Points, in no order, along strands that fork, close into loops and pass close to each other.
In the rows, zero is written as 128.
Points whose rows are less than 232 apart are linked; no others are. Some points are linked to none.
Z172: [164 139 194 127 107 115 128 136 127 171  61 171 119 105 152 113 102  54
 135 118 103 107 109 161 174 155 204 116  88 171 136 145  75  93  78 126
 119  93 152 129 129 106 207 107 153 103  79 147 109 149 198 134 111 118
 115 151 131 126 140 142 119 121 170 126 125 134 150 166 204 135  78 133
 156 136 138  75 131 152 114  85]
Z781: [142 144 130  89 163  83 132 197 123 171  75 162 145 125 151  85 141  99
 109  99 154  60 118 164 173 169 206 104 104  96 184 100 104  63 143 114
 135  67  87 146 126 157 137 144 124 123  92 115  66 101 150 197 118 122
 137 133 167 141 145 148  88 124 149 177 104 180 113 110 164 120 113 188
 187 153 155 108 105 208 149 119]
Z347: [124 140 139 168 136 146 131 125 125 125 122 128 139  84 178 173 157 123
 139 170  76 152 134 112 114  69 163 112 117 119 122 228 105 158 156 122
 163 152 168 129 168 143 153 100 138 134 141 136 120 153 130 159 116 122
 110 164  98  91 129  89 157 145 149 134 108  78  92 162 114 139 127 127
 112  87 131 159 106 117 101 123]
Z445: [106 175 133  90 113  77  88 147 104 126 128 150 132 139 133 124 142 131
 111 107 170  96 156 163 150 117 112 138 179  96 130  83 157 163 146 137
 124 107 123 107 158 157  93 138 146 136 151 104 120 129  99 155 144  84
 155 153 145 117 144 126 118 129 144 166 105  97 110 125 134 140 117 154
 124 100 149 135 119 135 154 109]
Z508: [183 173 153 107  44 107 110 157  93 146 142 160 125 107 126 117 117 138
 118 119 116 182 122 144 119 145  97 122 152 164 121 118 127 142  78 127
 110 129 118 145 116 133 174 120 181 173  99 102 139 182 148 129 114  93
 118 147 108  99 156 146 107 114 158 132 115  62 138 189 115 164  53  88
  93 110 153 161 150  73 115  90]
Z921: [142 149  98  97 160 104 124 178 157 119  94 169 161 144 124  67 151 145
 107  92 157  72 140 133 139 139 150 111 130  82 181  62 126  83 145 124
 140 112  87 129 137 134 112 129 115 135 122  97  74 103 129 197 137 133
 159 102 170 152 162 143 129 107 154 194  95 156 132 111 112 122 120 176
 165 151 161 129 138 196 158 165]
Z36: [115 109  85 122 121 149 165 133 123  90 132 131 137 143 123 138 109 146
 131 140 201  80 117 130 143  99  96 123 163 114 159  67 140 104 152 121
 138 137  89 122 126 178 113 147 102 114 154 105  73 125 115 162 141 153
 159  96 163 146 191 111 152 150 117 158 133 142 121 125 109  53 175 133
 141 167 109 132 171 162 117 182]
Z750: [155 102 136 112  73 164 131 120 162 104 136 146  89 162  94 101 155 155
 131 133 142 170 112 139 108 120  43 117 140 112 112 117 157 109 110 114
 111 180 105 145  62  92 105 199 144 135 168 143 165 193 116 105 127 131
 149 103 128 134 151 203 171  73 179 106 129 121 117 144 108  73 165  87
 109 138 110 165 157  85 116 113]
Z491: [184 115 164  85 131 163 128 119 120 168 158 123 104 132 112 118 107  87
 158 125 114 183 151 144 132 195 108 133 131 160 105 128 112 118  87 147
  89 156 121 148  89  53 146  94 123 107 101 143 179 152 150  80  98 106
 121 124 121  96 112 168 138  65 128  77 165 122 106 163 119 122  82  65
 119 139 127 129 123  35 121 101]
Z42: [116  82 100  93 109 167 144 116  74 147 168  95 101 112 135 193  88 116
 134 188 129 170 137 137 131 159 111 136 138 215 109 145 112 140 126 143
 113 123 135 151 109 126 164 102 114 131 123 170 140 124 129 101 126 147
 110 144 112  96 130 115  96 128  58  97 144 142 111 132 113 114  89  81
 103 115  99 147 125  63 127 153]
Z776: [ 75 114  51  72 115 109  98 187  94 121 112 129 114  90 129 117 166 173
 149 154 153 146 145 152 135 126 163 140 146 115 127 170 150 154 198  91
 169 122 134 118 135 173 136 119 154 149 112 146 105  92 157 170  88 123
 166 146 131 123 138  93  92 201  83 171  92 160 100 121 106 122 183 152
 125 101 137 138 103 140 108 142]
Z522: [136  77  98  96 149 111 110 153  63 142 146  98 108 127 106  94  75 142
 153  92 163 139 131 159 124 188 136 145 160 161 103 129 155 130 153 106
  95 104 103 152  88 138 125 126  92 112  74 115 159 101 180 112 102  83
 117 114 130 141  99 147  74 156  56  52 156 166 130  83 141 100 159 110
 113 179 115 111 139  87 114 106]
Z303: [157 202 161 154 161 146 117 117 129 125 140  98 163 105 154 165 143  82
 132 129 138 131 144 119 142 172 191 142 125 153 147 145 104 165  88 176
 110 134 126  93 195 101 127  64 123 153 121 100 124  98  98 164  97  66
 108 122 129 115 135 103  55 104 111 134 148  77  86 148  90 179  50 115
 118 139 145 125 124 138 154 145]
Z443: [ 93  78 103 170 163 144 141 146 117  81  93 119 120 103 135 144 162 156
 142 137 140 113 142 137 128  68 141 138 143  56 141 180 155 134 215  91
 174 106 116  96 135 161 110 147 131 104 140 118 113 138 139 154 112 115
 169 124 109 141 150 103 160 177 133 117 123 139  86 108 119  63 250 166
 131 138 110 157 149 157  93 154]
Z242: [ 93 143 134  92 170  55  82 144 127 108 103 139 167 127 103  49 178 171
 120  69  98 113 157 133 121 128 141 146 116  41 149 121 135 130 155 116
 143  60 114 121 126 115  73 136 138 124 129 120 170  81 119 135 123  85
 154 107 134 159  71 143 121 123 128 126 104 184 118  75 159 182 180 192
 160 115 140 106  75 149 152  88]
Z519: [131 210 171 115 119  86  76 134 132 128 136 121 128 114 141 123 154 120
 109 115 131 142 148 150 157 112 133 130 158  96 135 113 141 175 125 160
 128 127 131 102 165 124 107 116 155 163 170  95 130 132 113 154 130  67
 142 145 151 117 131 135 112 102 160 151 115  58  89 147 112 183  72 141
 109  69 160 157  96 131 149 104]
Z670: [139  82 104  96 128 152 166 103 166 136 153 141 133 155 100 146  95 103
 130 141 137  97 114 122 136 158 147  94  93 183 123  81 104  97 118 147
 143 152  95 184 120 109 185  94  86  93 124 159 122 102 132  99 137 200
 118 115 150 123 133 127 128  97 122 146 137 204 192 135 130 131  98 128
 153 181 146  87 129 122 151 173]
Z237: [120  91 130  57 108 149 146 104 144 150 160 119  91 132 111 144 137  89
 133 210 126 174 129 154 147  99  63  94 123 122  98 108 110 115 158 162
 145 153 115 156  91 109 144 124 144  98 187 187 157 143 138 113 121 163
 136 156 159 101 120 159 154  59 178 126 118 176 102 135 126  94 118 133
 128  96 121 151  91 112 165 140]
Z839: [ 96 107 107 123  54 166 172 100 105 121 188 111 108 155 122 203  76 131
 113 181 168 113  84 113 116 101  57 110 173 192 115  82 100 100 127 136
 114 148 117 149 119 195 143 148 121 128 137 147  61 151  98 115 182 195
 123 148 130  94 149  84 161 165  94 159 143 133 165 141 105  84 130 118
 119 155  92 142 146 147 142 174]
Z587: [142 173  75 102 141 129 101 159 182 102 139 140 174 143 100 111 162 164
 102 116 161 103 137 111 133 134 153 112 131 118 169  68 129 121 107 140
 147 142  78 130 148 116 112 104 111 165 142 105  87  75  93 186 143 144
 159 100 178 137 146 118 104  85 127 221 106 137 126 115  80 174  83 157
 151 122 191 135 107 170 166 179]
Z622: [167 152 148 129  81 159 111 117 216 102 155 145 129 140 105 104 166 150
 132 118 121 158 127 104  92 135  66 120 142 118 115 125 148 119  50 117
  98 194 127 142  91  48 114 155 127 171 155 131 166 185  98  77 114 144
 138 103  98 146 112 172 166  75 180 124 138 104 139 156  94 159 115  74
 131 110 142 156 132  78 109 121]
Z377: [172 153 163 141 157 168 125  89 154 151 160  98 146 134 115 127 127  92
 137  94 110 143 147 101 128 203 120 154 130 168 112 123 121 114  32 162
  85 170 153 130 131  38 124 101 100 122 123 120 176 114 110  72 126 121
 114 104  99 132  94 143 130  88 101  91 184 102 165 137 129 171  70  76
 137 135 134  94 122  69 119 117]
Z692: [128 171  92 111 117 113 127 193 114 152 118 150 151 117 160 165 145 122
 119 147 140 126 116 135 145 151 218 119 121 170 150 146 101 118 145 100
 148 116  99 136 154 162 165  78 146 145  81 124  59  76 150 202 130 131
 101 151 160 102 171  76  30 164  87 211 112 133 132 150 112 159  83 151
 126 128 160 133 105 174 143 168]
Z847: [150 160 163 155 132 157 140  61 173 139 177  89 136 138 130 169 112 106
 124 120 109 142 126  77 121 139 100 150 136 157 124 101 110 127  50 174
  96 174 148 132 144  75 118 113  99 130 148 135 157 129  69  75 166 146
 120 133 110 117 105 126 152  87 114 108 160  88 171 132 125 183  69  99
 119 108 125 115 105 109 147 128]
Z834: [100 141 131 135 112 162 126  95 133 119 169  93 111 130 121 206 137 131
 128 201 115 169 118  87 121 104  83 122 150 139 124 163 118 143 113 166
 124 174 154 132 161 125 113 132 111 147 191 169 116 134  67 111 148 151
 124 172 110  88 104 100 146 108 115 130 120 103  91 135  89 131 105 128
 111  81 127 176  84 110 150 138]
Z606: [107  46 119 158 164 161 162  91 121 119 122 111  93 119 129 154 134 137
 134 169  92 168 125 117 105  78 122 129  92  94  91 187 141 134 189 104
 166 129 156 135  85 138 126 156 134  87 150 151 178 144 142  84 114 146
 104 131 107 136 122 131 163 145 146  58 128 148 114  89 149  81 210 122
 123 127  73 125 146 103  84 123]
Z948: [103 119 140 157 173 115 167  65 167 127 139 109 125 188 132 130 103  88
 114 115 125  68 111  98 143 119 133 118 110 107 160  42 120 120 116 179
 120 119 141 113 166 124  94 167  61  88 169 140 129  73  81  95 185 186
 131 116 162 155 104 106 159 106 120 134 164 140 182  88 144 134 119 158
 134 117 127  76 120 179 162 149]
Z945: [ 75 153  86 146  76 118  88 163 128  81 123 154 131 121  79 113 173 223
 143 102 154 139 132  89  98  94  80 157 145 117 127 133 182 145 139 101
 153 117 152  94 153 196  64 127 194 172 108 126  83 151 117 149 145 100
 151 157 109 132 143 106 107 198 126 208  90  86 126 128  96 161 178 134
 116  93 153 169 141 145  99 118]
Z881: [ 72  95  79 170 181 147 105  92 122 110 139  95 122 125 111 143 141 169
 135 139  87 161 141  84  99 123 146 149  89 134  98 195 165 184 127 118
 145 152 178 126 150 133 121 122 107 144 133 149 165  78  98  79 111 151
 101 130  98 152  64 123 122 179  46  83 132 145 137  69 101 162 163 108
 117 106 126 119 108  97  99 134]
Z131: [110 134 139 173  98  92 139 113 120 158 111 154 123 155 140 119  88 130
 113  75  84  86 120 107 106 130 142 156  88 172 103  87 129 133  92 123
 129  98 174 140 129 152 155 158 153 127  94 130 130 124 119  68 186 176
 103 129 103 138 107 102 133 164  99 126 117 128 215 122 196 184  94 119
 116 120 115  64 135 164 128  81]
Z656: [106 136 140 161 149 155 118 114 125 118 148  95 114  82 137 187 158 127
 150 199  97 173 133  94 111  98 129 138 126 140 111 207 128 171 127 167
 134 157 176 120 169 122 114 108 114 140 169 163 122 127  71 132 123 133
 103 169  93  92  95  99 130 147 102 107 136  69  55 136  80 147 111 102
 115  78 120 165  82  82 132 115]
Z231: [ 88 124 111 111 133  90  61 120 119  82 129 137 136 155  64  62 169 182
 137  63 135 110 162 141 112 137 102 154 133  58 136  88 179 141 141 119
 130  79 111 129 125 113  64 165 121 116 155 120 197 101 107 116 125  79
 170  82 145 177  72 160 134 107 133 115 113 181 124  74 159 132 188 165
 144 130 112 117 124 116 135  87]
Z746: [128 105 177 190 142 170 184  43 166 129 151 121 132 115 156 187 132  84
 118 191  64 133 119  83  99  89 104 115 100 146  85 170  76  96 113 158
 146 193 171 117 126  86 147 102 120  81 160 157 131 164 103  89 167 156
  93 169  86 101  92 105 195 113 171 112 135 108 139 150 130 116 115 142
 147  97 100 131 106  97 130 152]
Z86: [132 211 198 140 153  65 110 120 169 155  86 139 147 113 165 111 147  89
 106 105  76 138 155 131 162 102 168 118  99  65 133 135 105 147 111 144
 138  94 154  98 157  99 127 111 163 149 154 101 131 132 137 148 123  84
 128 132 130 125 112 134 131  96 203 119 117  75 102 154 142 181  88 156
 141  60 152 120  90 173 150  92]
Z297: [125  88  82 143 128 146 151 149 130  84 107 130 125 132 117 133 126 161
 129 136 157 115 116 126 130  87 126 127 139 112 133 125 151 112 185  82
 155 130 100 127  91 153 131 159 127 110 131 116 112 133 164 143 119 162
 146  99 140 148 177 119 165 150 148 141 122 158 132 108 125  60 221 128
 134 174  98 144 171 155  93 165]
Z596: [118  61  60  99 158 141 102 169  75 114 129 101  95 105  86 105 114 154
 161 140 159 153 142 150 122 162 138 130 135 144 119 163 162 146 171  89
 113 121 108 137  82 127 125 116 106 124 115 142 161 111 170 126  64  96
 138 113 145 146 119 138  92 148  77  56 146 201  88  79 115  72 199 110
 106 161 114 136 131  88 109 122]
Z227: [100 168 127 136 116  87  87 159 142 105 127 158 156 140 135 100 166 193
 112  74 141  81 135 114 129 107 111 158 159  88 139  95 161 119 140 111
 152  90 113  89 149 179  57 128 175 161 112  92  81 114 124 178 170  85
 154 132 151 147 141 115 106 181 127 192  83 106 126 125 137 168 139 164
 139 113 159 136 143 167 144 121]
Z370: [141 157 112 138 172 122  92 147 170  98 105 136 176 100 130  80 186 154
 122 131  96 155 170 104 124  96 155 113 105  81 140 182 124 139 142 104
 159 144 125 128 120  68 136 106 143 162 149 114 166 138 148 144  74 128
 160 108 116 148 118 149 148  94 176 132 102 156  91 133  99 165 154 129
 147 109 160 138 104 130 106 130]
Z310: [162 143 185 118 179 111 150 127 148 159  79 128 118 136 135 108 115  47
 132 118 139  91 128 155 168 158 182 103 104 103 161 120  94  98 115 155
 100  96 140 116 145  99 154 101  95  88 123 135 120 131 158 141 111 107
 138 107 154 133 132 147 112  89 171 114 134 141 117 133 167 118 102 148
 152 131 139  89 127 170 154 121]
Z507: [107 163 136 156 134  66 129 164 135 143  88 148 148 136 160 103 143 160
  96  70 102  87 124 122 127 121 153 177 114 104 142 116 128 125 146 103
 135  61 128  95 157 171  86 132 174 159  89 100  89  96 130 155 184 108
 113 144 127 142 111 114  99 176 105 158 100 119 144 105 166 179 137 177
 151 130 147 102 112 182 145 104]
Z878: [113 108 131 111  68 133 144 114  78 148 184 109  93 129 117 166  58 128
 123 145 152 146  94 147 106 152  67 140 164 198 107  78 133 124 103 134
  92 117 109 153 101 160 157 154 125 120 115 141 123 148 107  89 168 144
 113 140 117 107 139 113 117 142  77 105 149 118 165 131 143 102 104  86
  93 150  90 140 157  94 121 137]
Z773: [172 130 116 116 143 173 155 125 145 120 140 119 139 131 133 137  92 116
 130 136 153 113 122 124 136 144 137 138 130 153 146 111 114 109 104 135
  87 157  98 139 131  96 152  98  83 119 117 119 125 130 127 127 123 138
 133  96 130 132 164 128 132  96 124 140 146 141 142 142 109 110 101 109
 140 167 138 134 147 123 134 173]
Z32: [122 129 172 156 179 112 133  85 139 127 138 100 107 149 138 112 121 121
 132  96 106 130 130 126 130 121 114 152 119  84 123 126 160 150 146 147
 124 104 153 102 124 108  81 150 104  86 149 123 185 115 116  81 144 111
 135 119 119 153  91 136 162 113 126  73 156 119 131  75 159 124 171 148
 111 118  99 111 129 114 131 108]
Z320: [ 98 134 140 113 122  48 132 185  89 190  82 141 130 139 158  82 113 114
 102 101 140  66 119 181 160 147 161 124 130 123 143  80 134 100 162 114
 136  54 127 134 124 190 105 177 155 123  98 115  74 106 141 159 151 114
 124 163 151 133 138 129  97 160 130 152 105 145 149 106 193 134 135 188
 162 139 125  95 118 183 142  86]
Z680: [161 172 182 137 158  94 130 141 158 149  62 148 153 123 165  90 132  92
 120  81 103 101 138 132 168 130 164 108 107  66 171 123  90 105 118 146
 132  96 136  93 148 117 130 126 136 140 124 108 115 136 158 162 126  90
 142 118 144 138 133 147 136 103 195 132 104  93 114 149 157 143 109 162
 159 114 155 114 110 187 145 114]
Z546: [159 133 178 122 157 155 157 102 140 133 134 103 118 152 147 137  86  80
 127 127 176 106 105 155 154 137  74 134 151 103 152  80 111 106 134 164
  75 145  91 117 126 107 101 140  86  95 137 111 108 161 128 138 131 101
 147 105 138 130 164 153 162  73 164  93 152  91  97 150 112  65 114 122
 124 152 107 148 161 136 139 151]
Z801: [164 118 149 141 116  90 118 168 108 181  85 166 122 124 135  88  76 108
 122  99 119 105 122 156 164 195 192 127 101 190 122 135  98 101  92 111
 106  81 135 156 118 122 191 112 147 104  50 131 111 138 183 121 106 123
 109 151 112 128 138 143  83 146 128 109 127 142 155 136 205 158  80 133
 147 160 136  76 126 145 127  61]
Z148: [ 90  73 116 138 132 144 162  81 131 134 171 113 118 202 103 125 101 126
 111 103 147  99 107 112 123 109  86 126 126 143 129  37 153 123 111 141
 115 136 125 147 123 153  99 186  62  90 150 140 149  83 104  78 205 202
 135 104 160 155 109 139 147 138 105 106 150 153 198  96 147 109 146 122
 123 172 100  91 165 147 147 133]
Z820: [148 171 121 121  44 121 127 167  77 139 146 147 129 102 145 177 118 123
 130 149 129 164 116 127 118 109 144 129 154 191 113 148 114 152 109 127
 131 117 128 138 141 174 175  97 166 168  95 123  96 151 134 153 130 119
  96 148 122  89 166  81  87 158 105 164 123  74 132 177 107 157  57 103
  91 123 127 157 126 117 112 147]
Z802: [140 157 125 119 203 114 122 113 129 144 137  72 143 116 122 143 125  96
 131 129 120 132 147 130 142 165 180 138 118 136 133 131 128 170 111 155
 110 127 128 119 156  79 119  91  89 135 134 119 157  65 111 124 101  86
 122 110 133 138  89 109  80 108  82  99 156 137 110  99 120 188  95 130
 122 110 143 102  92 108 155 136]
Z941: [130 161 186 188 121 157 157  60 168 135 138 134 146 130 145 166 137  96
 126 132  71 137 124  75 117  84 112 118 112 158  95 154  79 122  67 149
 119 168 177 127 152  74 160  99 131 110 138 128 133 154  94  92 148 158
  98 153  89 100 104 112 172 119 169 123 134  81 162 168 132 166  68 122
 145  99 127 111 100 123 132 135]
Z353: [178 163 151 137  52 134 122 131 160 125 157 154 119 139 109 119 134 171
 125  99 110 158 110 119  90 152  68 130 148 149 115 104 146 126  46 128
  97 169 109 144 117  95 126 146 143 166 117 114 156 187 101  84 143 126
 122 127 100 135 141 169 142 100 149 153 146  76 164 172 106 169  78  77
 118 115 156 148 155  80 120 108]
Z755: [ 96 141  97 197 127 140 130 103 137  86 136 135 150 133 126 156 123 188
 135 109 112 104 104  66  99  88 132 153 129 136 128 148 150 140 128 123
 147 131 160 112 151 190  89 152 133 136 124 121  89 133  93 116 173 168
 133 136 113 142 113  76 165 197  73 158 121 112 163  89 114 145 173 130
 111 137 121 130 135 159 123 134]
Z254: [ 93  32 100 120 141 173 191  87 127 123 164 109 117 165  91 144  68 115
 128 138 149 105 102 108 138 136 120 120 107 168 111  70 123 112 130 130
 139 123 112 166  82 150 153 138  65  66 127 142 140  86 145  76 162 205
 107 110 154 136 133 115 139 128  92 114 145 194 189  91 150  75 145 120
 131 177 102  95 161 128 137 171]
Z505: [136  65 139 199 195 154 156 110 138 105 112 109 120  88 155 148 150 141
 132 144  95 128 125 113  98  81 155 139 103  71 122 205 126 121 182 103
 167 142 143 107 130 119 126 129 112  91 147 119 138 164 133 139 106 123
 128 118  92 148 130 111 171 131 146  82 124 114  92 111 123  62 210 136
 136 143 105 142 146 123  79 142]
Z316: [175 180 187 155 110 123 138 128  94 144 101 111 135 116 151 120  57  87
 115  79 177  85  82 149 143 183 122 145 139 140 150  99 111 114  73 146
  66 103 144 107 133 156 125 131 119 144  72  84 101 165 145 151 124  73
 116  96 120 131 146 137 106 144 111  88 171  71 138 152 150 127  84 103
 110 173  99 116 180 157 111 106]
Z389: [130  90  80  90 137 167 129 149  80 138 156  93 114 115 130 158  91 140
 161 192 149 168 149 143 114 173 137 124 151 185 120 165 140 152 149 117
 112 144 120 134 102 126 157  84 112 143 108 164 143 114 148 126  71 127
 110 126 111 117 146 114  87 161  51  83 146 157  75 138  81 105 127  82
  98 147 124 150 126  61 123 149]
Z118: [118 110 115  79 102 128 124 136 147 127 124 143 107 117 122 126 154 117
 144 180 104 183 127 143 123  65 104 100 124 102 106 161 122 128 179 110
 172 141 127 150 101 109 150 139 174 118 179 165 164 158 145 110  99 159
 130 138 137 108 132 162 179  92 201 144  99 165 101 137 124 104 157 126
 136  92 139 147  97 116 125 131]
Z850: [ 86 100  94 123 119 140  76 110 120  93 152 126 104 158  59  97 148 173
 151  78 188 120 154 146 112 157  65 145 146  97 106 102 196 154 125 115
 105 118 124 115 116 128  73 190 115 128 150 128 181 104  90  86 129  70
 134  93 132 161  97 158 118 124 104  87 134 160 133  82 134  91 212 132
 129 134 117 134 161  98 108 107]
Z991: [115  61  91  94  79 166 129 107 164 106 158 144 101 181  53  93 161 165
 129 135 152 144 122 142 109 129  47 110 146 131 107  92 167 115 124 129
 126 162 116 160  69 126  98 216 121 111 193 168 188 141  95  90 136 153
 137 108 156 142 136 186 160  73 154 124 127 181 140 117 118  86 183  93
 117 156 102 142 157 100 128 136]
Z914: [102 123 154 170 208  96 149  80 178 106 109 121 142 175 137 106 145 119
 117  88  96  86 133  82 132 117 133 119  88  71 149  84 140 124 137 136
 133 103 152 108 153 108  81 159  84  93 165 124 153  95 111 103 158 163
 136 105 145 164  89 116 175 113 147 111 148 157 167  68 160 153 152 172
 146 109 117  79 125 175 145 141]
Z221: [138 132  95 146 170 125 131 172  98 119  87 137 170  92 169 143 164 135
 124 134 121 113 147 116 119 123 219 122 104 118 157 212  97 135 166  97
 162 143 103 117 155 123 167  59 140 147  85 106  90  99 173 209  85 125
 118 130 117 135 168  83  78 185 111 179 111 141 102 148  96 133 132 143
 124 125 158 140 132 162 120 164]
Z623: [ 92  55  95 150 206 136 131  93 110 117 114 112 115 112 146 144 141 134
 132 151  74 154 150 105 108  99 165 130  81 120 107 193 142 155 171 110
 165 134 171 130 127 118 139 117  97 114 135 141 169  76 126  92 112 157
 110 132 100 148  70  92 131 176  86  90 133 175 132  68 138 124 195 129
 128  88 124 108 104  98  93 139]
Z276: [163 151 132 126 122 137 135 141 126  89 120 142 145 140 142 118 114 143
 125 107 181  86 112 131 140 103  66 120 178  93 169  84 136  98 131 125
 109 144  84 115 131 139  96 147 117 126 140  84  94 177 123 176 143 117
 155  97 145 159 191 143 160 123 176 138 128  85 111 156  87  60 132 124
 134 165 122 163 181 154 113 165]
Z304: [146 148 113  83 132 107 100 182 143 119  96 163 148  91 125  78 181 162
 130 134  88 174 153 133 129  85 162 113 115  86 135 185 129 130 173  85
 176 126 112 139 106 111 158 120 175 143 127 130 163 151 190 152  76 124
 154 129 136 132 135 154 137 113 186 150  89 148 103 152 122 135 147 125
 137 125 156 146 107 122 117 110]
Z56: [111  90  66 138  23 156 144 127 171  87 143 180 144 176  98  97 156 201
 124 127 127 130 107 112  97  77  61  96 146 133 121  83 153 104 108  94
 164 187 114 142 110 177 120 185 168 135 150 135  95 159 123 123 147 215
 135 118 143 142 156 146 168 157 165 205 103 142 168 158 106 113 181 122
 138 154 143 143 167 132 120 148]
Z871: [178 170 198 168 137 156 134 124  88 143 116 113 152  69 176 177 125  83
 140 156 137 119 120 120 116 134 158 129 150 138 149 199  69 149 108 161
 112 129 140  97 166 139 121  64 123 149  97 107 103 149 102 183  91  65
 100 146  93  90 155 120  96 122 139 116 157  36  90 188  82 122  65 105
  87 143 114 150 150 125 128 138]
Z348: [123 126 134 161 161 128 147 146 137 117  97 153 158  80 174 161 164 125
 129 143  90 126 129 100 112  68 193  98 107  94 142 236  90 130 191  83
 185 137 140 125 154 132 163 110 152 147 119 123  86 137 150 186 111 154
 132 161 109 110 147  84 162 173 153 185  89 121 110 150 126 109 180 136
 143 100 150 156 127 147  99 155]
Z203: [102  68  77 108 127 174 103 108 125 101 162 100  95 163  70 115 119 159
 146 108 180 133 135 133 120 172  63 145 156 128 115  87 179 132 127 131
  92 144 108 134  90 131  75 180  92 112 162 146 165 107 105  99 134 120
 136 105 147 164 129 155 128  84  91  91 154 171 127  85 105  62 187 105
 124 151 102 148 166  95 122 143]
Z30: [144 167  99 115  83 115 133 167 112 144 119 145 147 118 141 146 102 121
 130 131 154 119 107 130 146 135 157 120 135 159 139 112 109 117 118 131
 128 119  97 146 140 178 167 115 154 152  94 116  78 139 146 174 137 128
 102 141 137 100 175 103  69 150 131 192 113 104 146 181 126 138  62 127
 129 141 156 137 131 144 135 159]
Z181: [141 113 133 160 113  69 115 147  99 167 101 153 122 139 129  92  66 126
 122  77 122  93 113 138 136 203 166 139  96 178 118  93 133 118  78 134
 105  86 143 161 124 148 150 149 136 120  51 126 117 105 141  87 156 141
 107 147 118 128 111 143  73 155  86 100 137 129 202 104 196 185  77 137
 138 151 133  87 129 144 143  70]
Z162: [ 76 121  94  89 143  74  95 155  75 121 108 128 110 102 145 122 160 146
 133 138 123 131 147 177 140 115 165 155 127 107 121 168 156 170 203 102
 161  74 138 112 137 157 116 122 150 132 105 136 141  74 139 153 120  97
 149 156 126 121  90  94  89 195  75 140  99 156  97  83 152 143 184 178
 126  93 118 117  69 139 120  95]
Z559: [136 180 178 195 104 101 126 126 122 161  66 167 142 127 153 122 113 117
 107  76  70 108 121 103 130 129 171 171  83 160 119 130  92 130  68 121
 123  74 191  97 153 143 148 126 197 157  75  98  99 143 148 120 166 123
  91 150  94 135 111 129 121 151 126 144 115  70 176 140 187 202  68 119
 130 104 123  94 130 168 120  62]
Z715: [147 140 126 116 162 154  78 156 144 112 115 117 130  95 108  87 181 153
 167 148 113 198 178 130  97 142 128 124 125 105 117 193 158 148 121 118
 124 174 134 120 104  58 111 107 139 170 155 126 186 145 136 130  41 100
 141  98 113 138 108 156 129  86 136  87 142 144  66 132  74 151 148 104
 132 122 150 153 113  60 112 114]
Z149: [128 110 130 125 148 104 135 131  66 151 136  86 110  99 135 144  55  93
 131 128 151 119 116 165 143 178 151 152 143 171 115 127 130 153 155 131
  81  79 135 141 108 157 141 112 100 111  73 118 136  99 162 109 117  97
  99 130 122 120 113 109  75 170  50  67 168 151 139  98 175 101 126 106
  97 157  92  94 138 110 108 113]
Z258: [ 93  98 121  74  31 149 130 109 120 142 184 120  89 151 101 175 135  90
 111 219 158 153 115 166 138 100  29  88 156 152  89  91 115  93 142 147
 119 184 110 140 112 143 148 150 150 129 187 175 110 164 113 124 158 180
 144 159 142  92 130 150 164  83 173 147 110 133 112 173 106  76 108 155
 123 104 113 177 122 119 164 141]
Z962: [155 133 137 124  94 125 155 132 176 133 118 162 144 169 132  85 139 129
 118 100 123 104 113 122 120  90 108  86 119 111 136  80 115  90 127 119
 143 150 108 156 126 114 143 154 142 118 144 126 125 168 135 124 158 178
 141 119 148 137 162 166 184 101 210 163 105 126 174 176 135 118 106 117
 140 168 143 114 140 152 127 119]
Z485: [173 126 135  80 136 148 106 160 143 158 139 127 116 124  97  89 142 119
 156 160 111 209 158 155 129 162 135 124 137 144 114 167 128 131 116 120
 111 161 108 140  92  51 150 102 124 141 142 148 183 152 142 112  60 111
 126 117 130 115 105 166 132  74 141  94 137 149  75 149  96 136 109  80
 120 112 147 135 110  52 129  93]
Z647: [ 97  77 102 106  30 164 161 100 132 134 195 126  96 157 118 177 106 114
  98 200 138 143  99 133 117  93  44  80 137 182 100  79 108  89 140 136
 135 181 120 146 105 160 160 141 159 120 150 164  80 176 123  99 189 218
 129 153 146  86 132 143 186 124 141 158 137 145 156 161 122  83 123 139
 131 140  91 157 145 131 164 171]
Z272: [111 145 134 111 184  85 122 120  89 132 127  97 117 107 159 159 125 104
 126 141 124 132 134 156 146 118 177 151 118 116 130 161 139 186 172 143
 151  94 148 101 168 134 116 103 106 122 131 126 135  76 127 139 113  92
 128 137 132 114  95  85 102 152  88 111 127 132 103  84 152 134 131 175
 115  88 118 109  90 132 145 117]
Z612: [182 181 190 132 133 131 145 122  89 144  87 105 137  87 169 119  92  69
 134 106 155 104 112 175 148 178 147 136 139  95 154 161 113 136 110 145
  96 101 123  93 133 137 129  97 123 140  86  80 100 160 163 167  74  36
 108 102 110 107 161 148 108 131 130  82 155  69  84 161 124 115 104 117
 101 154 113 126 167 135 103 111]

A piece is two or more points that can be reached from each other along the links. Count, over all rows, the pieces, the separate loops (a circle has one, a figure eight two, a Y none), the forks (points with three links) and the tips (points with one).
pieces | 5
loops | 0
forks | 1
tips | 11

How many points has the smallest loop of links through each point below? Write - if it is on no loop.
Z850 | -
Z303 | -
Z670 | -

A fork is a point with three links, a tip a point with one. Leave the first point through the second and follow the links. Name the first fork or tip that comes.
Z596 / Z389 | Z746
Z623 / Z606 | Z32
Z172 / Z310 | Z227
Z834 / Z656 | Z242
Z508 / Z820 | Z834
